Points on a hilly landscape, in no order, each with its height.
From any point a climber steps to the highest of the 2 points nearest to it. It stops when none of these is higher. Distance is the straight distance between rows; heights are no part of it.
lik (h 61): [ 97 115 126 216 109 145 114  78 101  77 172  97 131 136 104 149 130 107
 127  96 171 156 110 149  80 147 102 152  67 175 131 120 105 151 133 126
 153  86 120 158 198 113  90 178  84 126 125 128 168  86 148 110 149 149
 108  69]
genog (h 370): [131 116 124 116 120 173 100  97 155  83  85 139  91 131 135 117 168 154
 107 113 139 101 144 175 140 160 130 184 137 141 161 159 140 130 126 125
 139 100  93 137 139 131 139 164 136 145 137 113  98 153 141 131 112 130
 123 134]
bod (h 83): [152 100 152 122 126 134  67  90 125 108  92 161 150 119 175 136 137 102
 118 138 170  94  49 174  56 159 111 130 145 135  96 164 156 126 109 138
 128 166 157 131  94  76 106 103 194 112 144 125 108 147 102 132  82  94
 174 202]
koga (h 639): [138  99 139 124 151 119 174 103 140  90 125 102 116 127 130 166  90 153
  81 116 145 161  90 136 117 152 103 140 195 134 133 159 149  74 130 120
 177 122 124 136 122 135 101  72 118 139 134  91 104 128 129 149 132 108
 179  97]
Ger (h 434): [132 117  88 163 100 105 139 162 122 183 135 123 127 113 112 123  91 123
 176  98 128  84 135 113 146 121  91 121  70  92 159 177 115 100 161 155
  24 115  97 129 106 142  96 130 166 160 151 170 165 106 146  96 134 109
  98 133]
ravev (h 50): [109 104 141 196 112 192  79  77 103  77 131 117 154 138 134 147 157 108
 103 104 185 103 114 138  96 115  97 160  46 157 115 119 116 172 117 121
 137  75  90 146 206  85 139 183  73 128 114 159 110 104 113  73 149 152
 115  76]
gola (h 106): [ 60 165 142 127 134  90 140 143 174 163 165  89 102 172  88 139 146 144
 109 153  90 212 150 145 158 172 143  97 120 137 117 106 130 106 131 125
 127 100 175 115 152 189 124 170 120 118 128 100 181  87 147 158 159 166
 121  94]
nogaf (h 463): [120 193 137 130  89 135 127 170 132 158 143 158 105  76  99 153 111 106
 155 179  76 183 157 108 148 122  91  99 110 101  99  89  81 141 137  99
 110 144 207 133  91 155 144 168  84 138 118 130 124 107 172  73 165 136
  96 186]
Kobog (h 309): [124  84 107 165  95 161 115 115 100  93 132 114 100 102 158 158  97 141
 106  78 171  66 105 146 119 150 114 173 103 158 112 142 126  75 142 163
  83  67  88 123 132  67  98 137  99 189 112 153 118 127 170 118 133 123
 105  69]
subav (h 168): [102 153 137  90 111 117 156 149 154 133 128 127 107 130 134 166 147 159
  85 165  75 194 143 124 199 147 169  80 141 171 117  80 127  83 103 103
 143 124 170 141  95 155 143 167 139 130  98 155 138  82 190 126 183 149
 107 115]
dodok (h 280): [123 101 136 158 126 113 140 171  82 116 127  88 121 127 153 159  75 154
 120  84 183  86  95  82 119 117 103 128 137 154 113  80 146  49 152 176
 144 119 100 141 123  60 113  72 108 150 133 136 117 189 135 164 115 125
 126  66]
befo (h 279): [101  85 103 150  92 178 104 139  98 129 108 131 146 126 158 148 127  99
 125  81 178  39 118 141 130 125  93 124  90 152  90 128 145  69 120 171
  63  79  95 127 151  71 120 130 129 158 108 208 106 121 132 100 132 119
 105  78]
vez (h 488): [140 114 121 165 117 146  80 115 120 102  99 139  95 155 124 148 129 107
 132  79 135 111 100 133 108  99 112 164 144 154 119 151 153 141 145 165
 109 129  91 129 169  72 102 111 160 137 165 142 136 158 135 139 105 145
 126 123]
pafo (h 148): [146 105 151 138 135 199  41  93 120  87  74 141 133 157 159 140 170 138
 102 127 176 110  80 182 109 145 114 135  98 166 112 139 146 175 124 117
 167  94 123 152 181  74 145 161 119 102 134 140 109 165  79 125 102 165
 138 147]
bon (h 182): [160 106  94 147  61 145  79 136 127 144 127 196 126 124 157  96 137  80
 160  95 110  97 151 151 135 146 133 122 102 131 118 148 154 167 126 134
  91 130 133 134  80  93  99 173 226 118 166 194 137 118 123 142 109 138
 118 194]
Rovez (h 428): [136  96 107 184  92 138 136 141 111  54 115 136  82 151 110 140 159 158
 161  85 142 108 131 139 115  92 112 187 154 161 141 138 151 175 141 136
 143  87  84 148 162  95 122 124 135 136 168 141 114 169 174 139 111 146
 103  86]
Turus (h 260): [114 139 158  87 131 117 108 137 121 145 145 165 130 160 113  38 131  87
 149 189  55 130 211 102 174 113 190 111  71 102 125 103 123 177 126 101
  81 198 127 107  86 138 156 145 138 107 130 121 146 150 112 138 131 131
 122 124]
bonos (h 346): [174 107 110 138  99  96 157 177  97 165 141 111 133  79 109 117  48 166
 156 103 160  68 103 108 122 148 118 114  97 136 141 136 138  40 168 153
 107 105 126 158  91  73  71  85 176 162 156 119 162 167 125 156 116  79
 125 100]
pasir (h 150): [104 118 111 139 145  97 130 147 129 162 147 110 120 154 114 182  80 108
  53 102  99 178 105  81 175  95  83 117 145 107 137 145 131 114 156 143
 128 128 124  60 155 128 123  76 103 150 125 132 121 102 108 117 161 162
 169 140]
piten (h 131): [121 116 118 118 146 103 156 105 146 120 133 160 107 146 121 120 107  99
  99 157  98 190 158 142 131 129 143 100 124  84 144 175 127 148 107 103
 125 154 205 123 120 178  81 109 169 120 144  85 159 102 112 136 119 121
 177 199]
nerig (h 423): [161 133 148 142  97 215  54 110 126 126  96 185 164 157 154 109 180 111
 158 136 143  83 149 142 107 115 105 128  59 122 117 115 135 192 120 103
  97 135 140 136 143 115 184 153 163 108 106 169 116 152 107  99  97 159
 111 202]
Lapof (h 167): [170 121 145 138 114 189  87 110 124  70  82 161 122 136 130 154 172 116
  99 144 138 163 117 166 129 110 125 133 127 176 127 110 147 164 121 100
 174 135 153 163 144 106 128 159 132  95 132 161 109 147 145 109 111 165
 125 162]
Tulad (h 173): [116 164 117 110  94 115 169 159 165 166 128 164 133  85 114  82 146  89
 181 146 116 152 153 148 157 178 117  78  74  81 130  84 105 135 114  85
  94 126 181 169  75 203 139 198 128 131 127 133 144  56 125 109 183 105
  83 139]
gomu (h 130): [120 137 128 103 163 132 108 113 129 166 143 101 148 147 165 160 100  90
  73 121 117 173 106 114 163  93 126  98 147 133 111  86 124 116 126 150
 137 157 129  85 162 119 144 108  77 131 108 141 108 108 100 109 147 175
 158 130]
boziv (h 252): [119 158 142 101 144 113 191 142 158 164 157  77 136  95  90 141 143 180
 116 150 116 157 140  86 135 151 137 132 149 110 144 123 104 105 118 111
 148 122 110 137  98 184 161 119  70 124  81 106 116 103 162 112 170 117
 100  94]
Givo (h 400): [181 110  99 133 111 100 140 134 139 140 132 168 127  82 131 105  77  91
 143 106 126 143 103 147 108 165 118 106 156 119 140 179 135 123 151 115
 139 134 171 157  75 101  64 124 220 118 188 127 158  83 105 149 125 111
 156 182]
bosot (h 74): [ 95 156 141 106 170 124 140 163 122 137 138 142 103 154 109 131 124 111
  99 185  37 156 205  60 129  68 157 138 120  58 114 102 100 181 151 138
 114 169 172  39 143 178 178 113  73 144 103 111 137 143 145 136 136 120
 140 196]
fure (h 481): [153 166 136 125 130 139 119 117 134 131 125 126 129  80  86 141 151 132
 148 167 120 168 126 104  91 109 122 115 152 122 137 118 123 149 128 100
 134 167 150 159 118 133 133 137  79 103 123 128 138 113 139  84 139 126
  87 151]
lokab (h 427): [133  96 107 149 108 142  94 110 104 157 132 117 134 126 153 153  91 104
 122  80 154  97  86 147  99 148 110 121 144 134 118 154 138  94 159 177
  90 105 111 121 136  74  81 122 153 146 154 150 154 106 133 150 108 115
 143 142]
Tis (h 546): [129 200 137 132 122 141 131 137 151 150 125 127 120  72  93 134 176 140
 158 185  98 166 137 103 106 130 107 108 134  98  83  92 103 149 120  85
 125 155 176 181 113 169 153 182  80 116 120 100 143  96 169  82 177 106
  73 137]
taki (h 34): [163 148 155  97 124 110 138 164 110 147 131 130 140  81  89  91 136 148
 145 195  54 136 140  67 165  84 153 131 174 133  52 122 115 168 147  97
 142 173 133 138  67 103 151 107  95  88 135 143 101 144 150 103 146 124
 104 134]
pud (h 58): [126 162 158  92 165 134 135 147 103 132 132 137 125 137 107  73 151 123
 147 202  35 120 207  75 151  79 178 140 138  71  83  95  91 184 135 103
 119 180 143  81 118 154 193 126  71 122 101 113 125 127 160 139 131 115
 108 163]
Nuve (h 229): [151 134 145  90  94 132  93 143 115 153 148 191 157 147 158  67 101  76
 134 165  78 128 177 120 152 130 182  83  89 136 109 101 138 174 106 113
  95 189 141 100  59 129 130 147 189  99 120 141 132 152  99 131 121 149
 134 168]
fuz (h 197): [ 82 135 111 118 118 132 172 132 164 179 164 136 146 117 115  79 152  91
 159 136 142 118 184 128 137 175 120  97  67  60 178 120  93 133 122 117
  79 132 139 158 106 203 156 195 116 135 117 117 138  89 127 107 136  98
 119 119]
Zate (h 392): [142 145 185  84 184 134 118 132 125  85  83  96 131 171 174 148 184 175
  90 166 132 156 119 162 162  88 174 117 170 176 102  83 124 109  87 112
 214 118 127  88 152 146 186 149  91 114  89 123 107 124 120 157 152 151
 127  79]
Lebat (h 111): [125 109 118 125 132 145 127  70 157  89 110 176  88 136 136 114 146 112
  99 117 113 146 144 192 118 143 137 152 158  99 142 196 142 151 121 100
 141 136 176 136 142 165  84 153 173 136 145  75 152 101 132 147  98  98
 164 191]
serut (h 190): [121 115 128 181 137 102 158 139 116 136 170  77 141 122 109 160  95 166
  92  86 153 127 120  69 124  93  86 174 131 112 170 161 104 102 163 144
 139  97  75  74 138 157 130  87  49 170  93 131 130 126 161 122 160 140
 122  85]
pusov (h 336): [ 77 154 129 105 108  89 159 160 141 200 175 107  93 132  57  95 130 132
 178 168  93 164 166  86 185 134 121 110 101 110 118 119 118 135 164 119
 106 125 122 137 135 120 114 108 109 112 166 120 159 149 120 122 158 130
 118 113]
Zedub (h 320): [100 150 142 137 170 118 166 125 169 142 149  94 126 112  95 190 148 138
  49 141 101 221 132 106 124 140 124 104 138 105 117 150 117 111 119 115
 149 137 187  99 108 213 128 139  71 121  77  76 150  86 159 123 162 116
 136 161]
tep (h 104): [115 125 125 126 206 128 140 105 154 155 133 108 151 117 124 151 122 114
  88 115 137 134 137  83  88  93 124 130 143  79 148 138 111 137 128 157
 123 166 108  87 155 167 150  83  65 119  97  96 130 123 107 110 115 112
 159 154]
dimad (h 491): [132 129 109 161 135 106 124 160 119 154 120 107 112 124 102 157  85 160
 135  78 111  93 123  92 142  92  90 154 113  96 150 191 118 104 166 162
  52 125  59 106 111 142 100  94 147 179 146 153 150 140 174 113 137 128
 107 133]
Lopu (h 445): [183 116 111 152 112 106 120 127 115 131 114 167 130  76 123 158  79  97
 112 119 131 175  86 129  97 117  92 101 147 131 140 171 134 118 156 115
 131 146 180 135  91 116  56  96 163 123 150 147 158  96 134  98 127 128
 142 195]
samil (h 337): [161 115 176  72 192 119 134 155  98  55  58 120 150 170 157 137 176 152
  93 167 135 154  94 152 159  81 169 150 191 150 105 105 102 143  88 107
 197 110 152  58 118 156 189 122  91 108  74 141  70 137 160 146 117 150
 143 125]
nim (h 511): [162 129 129 138 144  93 169 147 124 117 133 119 120 105  66 159 115 148
 122 139 135 172 107  91 112  97 103 140 168 119 149 185 141 117 157  95
 154 140 130 123 106 114  80  48 130 107 141 114 147 131 122 105 135 101
 148 144]
Rike (h 440): [145 138 124 105 138 104 164 114 149 155 153 104 134 103  89  99 106 141
 151 143 133 152 135 123 108 158 135 105 125 115 181 147 129 114 133 128
 131 145 115 157 123 150 100 107 138 121 142  87 147 141 114 133 137 103
 129 118]
poku (h 348): [108 119 112 155  95 115 127 117 105 180 172 105 178 116 127 105 106 128
 197 151 181  71 130 120  79 129 127  94  70 121 148 114 127 117 134 151
  57 112 108 152 168 102 107 113 116 123 131 141 160 125 105 100 124 109
 104  89]
pes (h 531): [142 115 145  95 147 151 159 117 141  86 115 100 134 121 154 148 118 164
 100 138 152 134 100 166 136 186 138 140 171 179 131 100 141  64 113 129
 197 123 111 154 111 132 144 127 134 136 127 106  80 156 136 154 122 126
 149  82]
Ziva (h 297): [153  85 157 100 167 123 118 174  90  40  73 129 142 199 132 116 173 133
 112 127 151 159  65 136 141  63 154 179 175 170  96  95 115 187 107 100
 187  92 146  69 133 112 184 123  98  92  99 156  53 167 158 128 107 160
 134 101]
Tuli (h 323): [153 111 103 148  82 116 124 122 123 128 145 145 131  86 120  90 110 125
 208 120 151  86 117 158  87 177 142 105 110 148 157 145 138 123 139 124
 124 109 133 185 131  89  73 145 199 111 180 145 155 124 100 148  94 102
 116 116]
Fak (h 91): [103 134 114 110 199 124 136 139 141 144 112 129 127 158 132 142 123 102
  86 128  84 142 174  80 122  45 139 139 133  55 142 122 114 158 124 142
 119 174 137  45 162 188 175  95  79 134  96 110 129 130 112 131 104 123
 169 177]
fiko (h 380): [125 112 118 147 123 112 126 118 106 193 176  89 168 133 142 132  63 127
 144 110 170 102 107 102 101 130 119 106 106 134 134 117 125  79 158 170
  93 106 106 130 156  90  91  89 117 134 136 139 167 136 110 135 130 124
 135  88]
lukun (h 132): [139 127 158 125 152 178  30 135 102  93  63 146 148 168 158 134 170 135
 144 117 161  82  71 142 100 138 100 162  97 178  95 133 157 163 115 149
 150 147 114 113 147  65 158 122 157  86 133 150 106 199  81 137  97 150
 143 145]
Volat (h 137): [103 140  84 136  97 116 155 145 144 157 162 132 125 120 143 136 114 106
 118 120 100 196 135 191 162 202 120  78 134 143 148 113 116 115 136 118
 149  91 188 147  88 167 101 194 169 118 137 149 148  55 146 143 154 154
 138 154]
sugu (h 319): [131 125 103 135  81  97 147 147 124 163 148 141 143  76  96  93 117 116
 222 138 159  98 132 129  96 142 135  81  79 136 148 115 130 117 142 112
  88 114 144 189 123 105  89 138 137 104 162 161 171 101  92  95 139  88
  85  98]
lotu (h 490): [152 152 137  93 146  84 145 178 100 155 107 113 159 145 100 103 120 133
 176 132 112  92 142  58 143  82 119 168 150  94 112 124 111 157 131 149
  81 159  57  84  85 122 186  55  95 105  83 150  97 149 147 113 114 123
 107 116]
gufum (h 149): [143 164 106 106  95  94 159 169 149 180 145 148 126  71 122 114 106 113
 148 147  98 194 124 144 166 173 124  68 111 128 135  91 110 123 125 109
 140 112 193 162  55 168 107 174 150 113 138 142 150  76 126 117 177 129
 113 172]
puvip (h 227): [138 122 124  96 152  98 206 152 132 137 145  78 160 116 121 119 114 178
 128 123 147  97 145  95 129 135 122 167 166 110 165 118  93 100 118 140
 160 105  75 118 106 176 181  84  67 139  63 104  81 136 163 131 129 121
 116  83]
tole (h 363): [125 144 148 152 158 130 142  74 145 133 162 124 142 111 151 191 127 100
  60 152 137 218 107 145 113 129 123  84 142 123  95 134 118 131  96 127
 151 155 207 121 124 182 107 136  69 113  82  93 145  82 139  95 153 117
 154 194]
rusu (h 115): [123 139 143 135 174 126 109  89 123 153 147  74 163 128 139 155  98 120
 102 122 167 143  94 111  84 101 118 120 141 132 129 106 120 119 130 158
 137 147  94  95 171 123 133  84  53 126  99 107 116 130  94 106 130 138
 152  94]
zusa (h 222): [ 71 140 116 129 122 152 136 102 150 173 169 125 151 155 146 105 141  93
 138 128 148 111 172 133 154 148 111 118  89  94 163 109 103 123 129 137
  73 118 118 125 161 173 158 168 108 134 119 144 116 100 107 111 133 150
 124 113]
pab (h 295): [ 85 154 134  70 125 118 156 133 145 209 171 100 127 128 113  96 130 118
 161 171 103 152 143 104 194 145 152  66 118 126  94  92 116 107 124 131
 111 127 131 169 131 111 127 133 111 114 143 132 139 132 107 116 162 133
 133  99]
Tubit (h 452): [125 139 159 106 149 163 144 112 132  88 117  86 148 157 160 143 175 176
  99 143 157 136 123 156 131 139 144 142 142 184 125  86 131 108  90 109
 195 100 100 139 144 145 173 157  92 116  88 118  93 131 131 136 143 155
 112  48]
Suri (h 96): [155 100 130 132 133 128 117  70 148  94 113 169 109 121 155 126 124 103
 113 135 147 128 100 181  85 149 123 148 167 112 118 200 150 136 107 107
 137 163 163 157 119 111  78  92 192 119 153  83 129 119 107 134  80  91
 171 179]
fopi (h 172): [106 107 138 186 135  92 160 152 135 123 175 101 121 140  88 185  92 147
  53  88 122 175  89  85 147 111  71 163 143 109 153 189 121 109 148 124
 177  99 108  55 144 160 110  86  63 166 111 117 130  93 147 131 167 143
 159 107]
labat (h 199): [159 152 136  64 120 124 147 135 143 145 129 140 134  93 161 147 112 124
 103 167  97 174 118 128 174 134 173  59 155 166 111  86 115  93 101 125
 156 152 163 155  78 113 136 142 137 116 112 145 110 119 136 107 153 142
 124 159]
veris (h 324): [123 121 125 111 125 151 125 137 132  87  82 139 116 172 132 112 157 137
 139 126 113 103 168 136 170 105 133 185 134 140 153 122 137 138 120 118
 124 119  96 128 141 144 180 129 139 130 134 159  84 151 136 127 110 154
 120 110]
bok (h 378): [138 119 129 139  87 166  65 109 128 136 103 161 192 126 148  97 181 107
 189 142 161  36 127 122  80 123 103 104  58  99 132 136 118 171 103 115
  62 140 102 142 128 118 169 152 172 114 111 168 129 118  90  98  88 120
  97 176]
Gozaf (h 293): [160 105 116 130  94 110 102  95 147 134 129 142 152  60 151  84 115 124
 162 123 162  76  90 163  42 185 149 120 124  94 177 177 119 139 122 123
 125 118 113 158 107 126  93 163 180 141 177 108 146  92  98 158 103  79
 138 165]
gek (h 436): [116 130 116 145 157 121 108 128 125 156 106 100 131 135 143 136 101 153
 146  65 125  64 127  99 104  79 103 162 114  97 142 147 119 125 125 199
  67 133  35 101 148 146 137  94 127 174 122 128 127 161 146 137 123 124
 116 114]
Suput (h 243): [135 159 132 129 138 140 131  76 162 143 155 121 179  99 140 118 173 139
 124 146 158 148 118 179  60 192 162  96 120 133 158 127 121 153  98  95
 149 130 148 173 140 184 126 208 148  99 119  91 161  88 114 140 131 102
 117 140]
Bomu (h 159): [126 123  92 134  88 148 123 135 122 154 145 150 133 129 157 121 125  85
 147 123 128 140 147 163 154 164 123  93 127 137 145 116 138 132 141 119
 122 111 161 156 115 119 108 173 171 112 151 186 129  94 130 126 120 161
 125 174]
ralif (h 343): [136  83  99 175  81 143 102 126  95  61 118 143  84  82 135 160 130 167
 155 100 190  36 109 183  96 159 125 164  98 162 119 130 153 106 117 153
  81  67 110 152 133  34  88 154 142 176 136 132 139 165 153 121 118  95
  84  86]
tabof (h 72): [ 96 123 129 193 112 121 122  98 138  97 174  94 100 167 103 152 131 114
 103  76 142 181 100 154 113 151 107 142 117 167 120 114 133 144 136 122
 201 109 141 139 205 147  88 152  99 131 140  85 167  91 128 154 153 160
 137  59]
lume (h 87): [ 79 149 126 168 126 110 146 121 162 133 166  87 106 162  82 150 132 136
 110 112 117 191 139 133 130 147 112 140 133 125 153 131 133 131 142 130
 156 115 142 115 186 190 121 133  93 126 131  86 168 104 141 149 151 150
 122  89]
veguz (h 277): [102 104 121 138 128 149 107 142  75 101  96 124 118 126 166 132 109 173
 161 109 195  32  78 136 116 192 119 163 124 167 104  81 147  73 117 182
 138 124 104 128 118  57 126 127 145 158 134 114 101 211 104 168 111 104
 137  96]
dule (h 382): [135  95 100 169  81 150 122 117 113  50 122 148  61 104 116 137 141 154
 154  90 160  82 123 171 108 157 121 160 143 174 144 136 146 124 142 134
 154  82 108 183 153  65  86 141 154 145 163 115 131 158 156 151 106 120
 105  87]
Kepa (h 208): [128 117 113 152 130 102 182 136 109 129 148  90 153  97 122 127 111 181
 145 118 171  63 158  84 115 102 102 160 121 102 177 129 107 105 139 156
 109 107  63 133 126 155 156  75  73 156  90 114 121 149 156 105 140 119
  92  75]
zup (h 174): [109 116 114 129 145  96 148 113 146 119 121 118  97 178 122 113 108 145
 114 113  95 141 154 145 141  78 155 169 163 105 144 148 145 129 126 135
 151 136 121  86 191 159 123  85 142 142 156  78 121 145  85 176 123 125
 162  91]
Tove (h 153): [107 110 116 110 176  88 158 108 157 126 129 127 106 171 118  99 107 117
 103 152  82 163 169 120 144 102 156 136 129  69 147 183 133 138 115 120
 131 154 148  95 150 171  96  71 174 128 156  73 151 131  81 164 123 104
 186 129]
tison (h 335): [119 139 135 109 138 163 107 109 144 143 136 155 169 160 139  68 182 105
 182 152 143  62 167 121 114 131 132 105  59  84 165 123 106 172 108  92
  89 154  98 145 144 154 190 169 135 120 118 119 140 138  80 114  83 112
 113 144]
Sibaf (h 204): [148 119 117 116  68 128 105 164 106 182 139 176 167 141 176  93  96  56
 144 119 103 108 155 105 131 136 135  75  96 121 109 121 148 161 111 155
 102 160 126 120  45  98 116 141 221  97 145 191 132 124 108 152 121 145
 143 199]
lat (h 283): [109 166 153 156 147 109 168 153 144 150 175  80 138  94  62 187 152 165
  73 141 119 204 104  71 130 134  94 131 155 116 122 156 102 119 136 105
 164 113 146  96  86 172 134 133  38 129  77 114 137  88 184 102 181 129
 113 126]
Bivu (h 189): [130 131 145 127 134 170 109  85 142  88  99 132 125 147 129 149 177 132
  83 141 121 188 130 188 120 135 138 118 146 157 145 122 147 139 118  88
 169 133 164 147 158 176 119 179 137 111 119 116 146 115 153 131 131 139
 125 154]
nurak (h 225): [139 163 129  91 103 118 136 147 129 141 150 171 124 109 153 119 129  95
 119 147  90 172 142 133 175 130 200  55 140 188  94 100 136 118 122 115
 151 145 195 176  92  88 107 159 178  97 154 159 140 138 117 128 131 144
 122 180]
nifug (h 441): [137 159 134 121 162 139 100 143 105 137  92 104 163 140 133 121 135 127
 159 117 148  71 140  76 107  76  96 153 123  95 138 109 113 144 111 167
  88 151  54 105 137 122 185  80  96 121  83 149 107 136 138  99  96 133
 108 111]
tovud (h 221): [118 112 126 137 150  98 112 139 108  99  81 133  80 180 160 141 111 143
 129  77 124  95  94 157 117  86 118 202 178 124  73 143 165 128 116 172
 160 154 109  67 150  89 133  78 171 149 156  79  86 184  85 186 105 102
 183  83]
fep (h 254): [105 120 122 114 130 136 137 147 123 133 132 102 125 148 150 140 105 124
 124  98 141 110 123 106 165 123 125 129 146 165 136  74 142  83 134 142
 149 113  91 141 148  93 146 102 113 132 133 157  88 153 113 139 128 156
 135  66]
Simat (h 258): [ 83 170 134  74 130 118 133 158 122 150 154 128 116 138 147 106 132  94
 127 136  93 145 149  94 204 119 193  69 134 164  80  85 136 103 135 122
 124 132 150 167 124  68 134 119 140 104 158 172 118 145  95 127 129 158
 125 128]
zagu (h 356): [165 105 119 125 104 108 127 149 133 117 142 165 116  97 120  79  97  96
 164  89 138 107 116 146 116 195 169 111 144 165 123 153 150 106 146 125
 144 134 143 185  88  70  85 136 234 107 201 140 130 136  92 174  82 107
 136 140]
zuso (h 134): [ 58 159 155 108 126  77 136 157 139 135 131 130  81 156 100 155 140 159
  76 179  47 216 149 129 180 157 159  60 123 155 105  95 132 114 134 123
 143 103 199 100 127 167 123 154 144 145 130 128 177  80 173 165 168 161
 113 137]
tebe (h 246): [121 123 123 118 135 123 115 135 111  99  87 143  76 157 154 128 124 162
 154  76 140  58  84 148 128 155 121 198 156 133 102 123 159 107 128 196
 125 146  76  82 111  82 126  99 168 174 155  89 107 217 116 187 112 106
 151 109]
Kadu (h 430): [142 124 122 154 111 144 134 114 124  83 117 114 133  86 104 147 141 146
 133 123 155 132 131 131  80 140 106 147 134 154 175 124 125 124 126 103
 136 117 112 181 136 129 125 155 107 118 120 139 121 111 156  90 127 122
  84  98]
dilu (h 44): [164 157 155 107 149 131 155 154 106 164 124 111 152  75  84  73 161 143
 165 203  49 120 158  70 146  89 138 141 156  76  53 122  79 172 129  82
 142 178 136 146  91 153 190 130  68 108 122 107 102 126 173 106 145  91
  85 144]
bodin (h 198): [105 103 113 133 130  91 127 130 132 128 113 133  78 185 142 147  75 126
  95  70  84 127 114 137 149  72 129 163 171 123  92 148 158 118 138 140
 167 141 131  83 183  93 118  71 186 161 168  86 109 139  73 177 110 124
 184  81]
Gez (h 386): [119 143 127 105  97  96 184 151 138 130 143 113 105 132  77 102 138 158
 179 146 107 134 164 100 152 124 143 135 136 141 145 115 146 127 138 104
 136 130 109 171 124 132 134  97 117 106 145 129 133 149 136 126 145 126
 104  82]
nozar (h 401): [156 133 134 139 132 127 133  91 127 129 136 159 133  91 143 177 111  96
 100 156 141 212  88 151 102 118 114  72 162 132 109 148 134 139 109 107
 152 154 204 147 112 136  76 109 119 106 123 117 147  95 128  84 130 122
 160 203]
Dib (h 580): [153  99 134 142 178 101 165 107 141 114 123 111 120  98 128 166  87 154
  93 129 151 140 109 107 103 128  92 155 166  89 147 206 134  87 121 108
 146 138 127 135 105 137  84  40 134 137 124  89 108 126 117 124 111  71
 186 148]
Baguz (h 480): [140 150 151  68 181  90 132 147 104 103  98 127 139 145 147 133 126 130
 105 178  74 160 126 105 151  59 177 130 188 135  74 113 143 150 122 127
 154 164 147  60 108 119 153  69  93 101 104 139  98 141 113 146 122 150
 162 134]
luga (h 338): [135 117 123 158  94 161 108  84 138  50 112 146  65 116 124 150 178 174
 123  82 172  82 136 198 108 170 136 190 122 145 165 153 139 158 121 139
 136  53  82 138 155  91 119 174 109 169 126  83 123 152 150 129 126 116
  97 110]
Zov (h 268): [141 125 116 127 130 140 106  85 156 129 134 149 170  86 132  95 150 123
 148 140 160  94 128 147  58 170 142 112 109 106 192 150 112 158 110 107
 128 135 129 173 141 157 128 187 149 119 139 110 136 116 109 120  88  98
 123 167]
siba (h 298): [125 143 139  90 152 138  96 108 147 145 136 141 145 185 142  61 148 100
 157 151 108 113 168 124 131 103 161 121  92 112 149 112 138 166 114 114
 102 174 102 111 153 146 160 139 149 110 138 113 142 159  81 147  97 145
 137 139]
suf (h 410): [147 131 176  65 163  77 157 140 119  72 104 127 128 149 115 102 148 157
 117 193  72 154 154 127 157 100 206 137 186 153 103 114 139 139 119 101
 161 151 138  94  89 144 156 105 135 104 119 139 112 133 137 162 133 125
 130 118]
Mem (h 482): [129 134 126 157 120 210  68  97 123 134 109 155 138 164 145 134 164  94
 116 118 139 126 152 139 133 102 104 135  87 112 149 102 124 178 129 127
  99 128 135 121 177 142 168 168 118 131 118 156 122 134 136  96 109 165
 125 190]
timo (h 577): [138 129 127 164 130 177  51  92 139 111  90 170  91 164 132 138 182 112
 127  81 113 102 133 163 124  93 122 178 115 115 127 159 146 204 132 148
  89 124  93 107 177 111 140 157 153 147 158 129 135 152 131 122 103 149
 123 178]
Beto (h 251): [ 84 105  94 149  92 152 133 125 131 139 132 131 124 131 124 138 132  96
 141 100 158  94 149 123 162 126  90 121  97 133 136 121 129  96 146 139
  65 101 104 139 148 131 133 141 117 145 123 189 111  94 139  85 144 155
 114  89]
tik (h 286): [108 125 124 114 128 179 100 141 130 122  88 132 128 165 155 124 154 117
 135 109 155  65 133 151 176 123 102 148 102 158 114 102 143 113 119 133
 128  98  91 134 162  93 168 134 137 130 116 169  68 155  94 117 118 169
 136  85]
Sumuk (h 308): [117  97 117 148 117 124 161 141  93 115 136 115 110 100 145 113  76 164
 145 100 178  51 114 117 139 185 123 123 126 154 119  79 147  32 150 178
 126 110 128 177 106  69 104 109 155 165 149 123 113 187 120 177 102 109
 131  83]
dez (h 384): [166 114  87 141  94 107 136 156 114 175 147 120 116  87 121 110  57 155
 165  89 133  72  95 141 117 147 119 123  95 105 155 193 120  76 168 154
  65  96 102 129  86 106  54 127 190 184 164 125 182 121 139 140 124  86
 115 131]
nad (h 570): [158 126 130  83 173  68 150 174 100 107 103 120 158 156 113 109 122 130
 138 137 102 140  98  74 134  66 146 172 203 119  87 128 121 174 135 129
 123 131 113  56 109 134 181  63  85 106  72 137  80 169 142 133 102 137
 136 117]
Zofo (h 215): [144 143 151 106 159 179 123  75 153 133 127 126 171 142 176 129 176 142
  81 153 145 156 140 187 130 167 162 102 119 149 140 115 117 117  95 105
 162 123 154 142 140 183 152 211 136 124  87 115 140 108 124 137 140 140
 129 157]

Call two points neighbours if one is among the 2 nearest of the other. Go from one point of each pair to the other, from neighbour to neighbour, staying as high as possible. Name the lowest point that can't be avoided.
Lopu, genog | sugu
dimad, koga | samil
timo, genog | luga
nad, dimad | gek

For each start below, name the point where the climber stops.
bon | timo
lik | koga
nurak | koga
Lebat | Sumuk
rusu | Lopu
pafo | Lopu
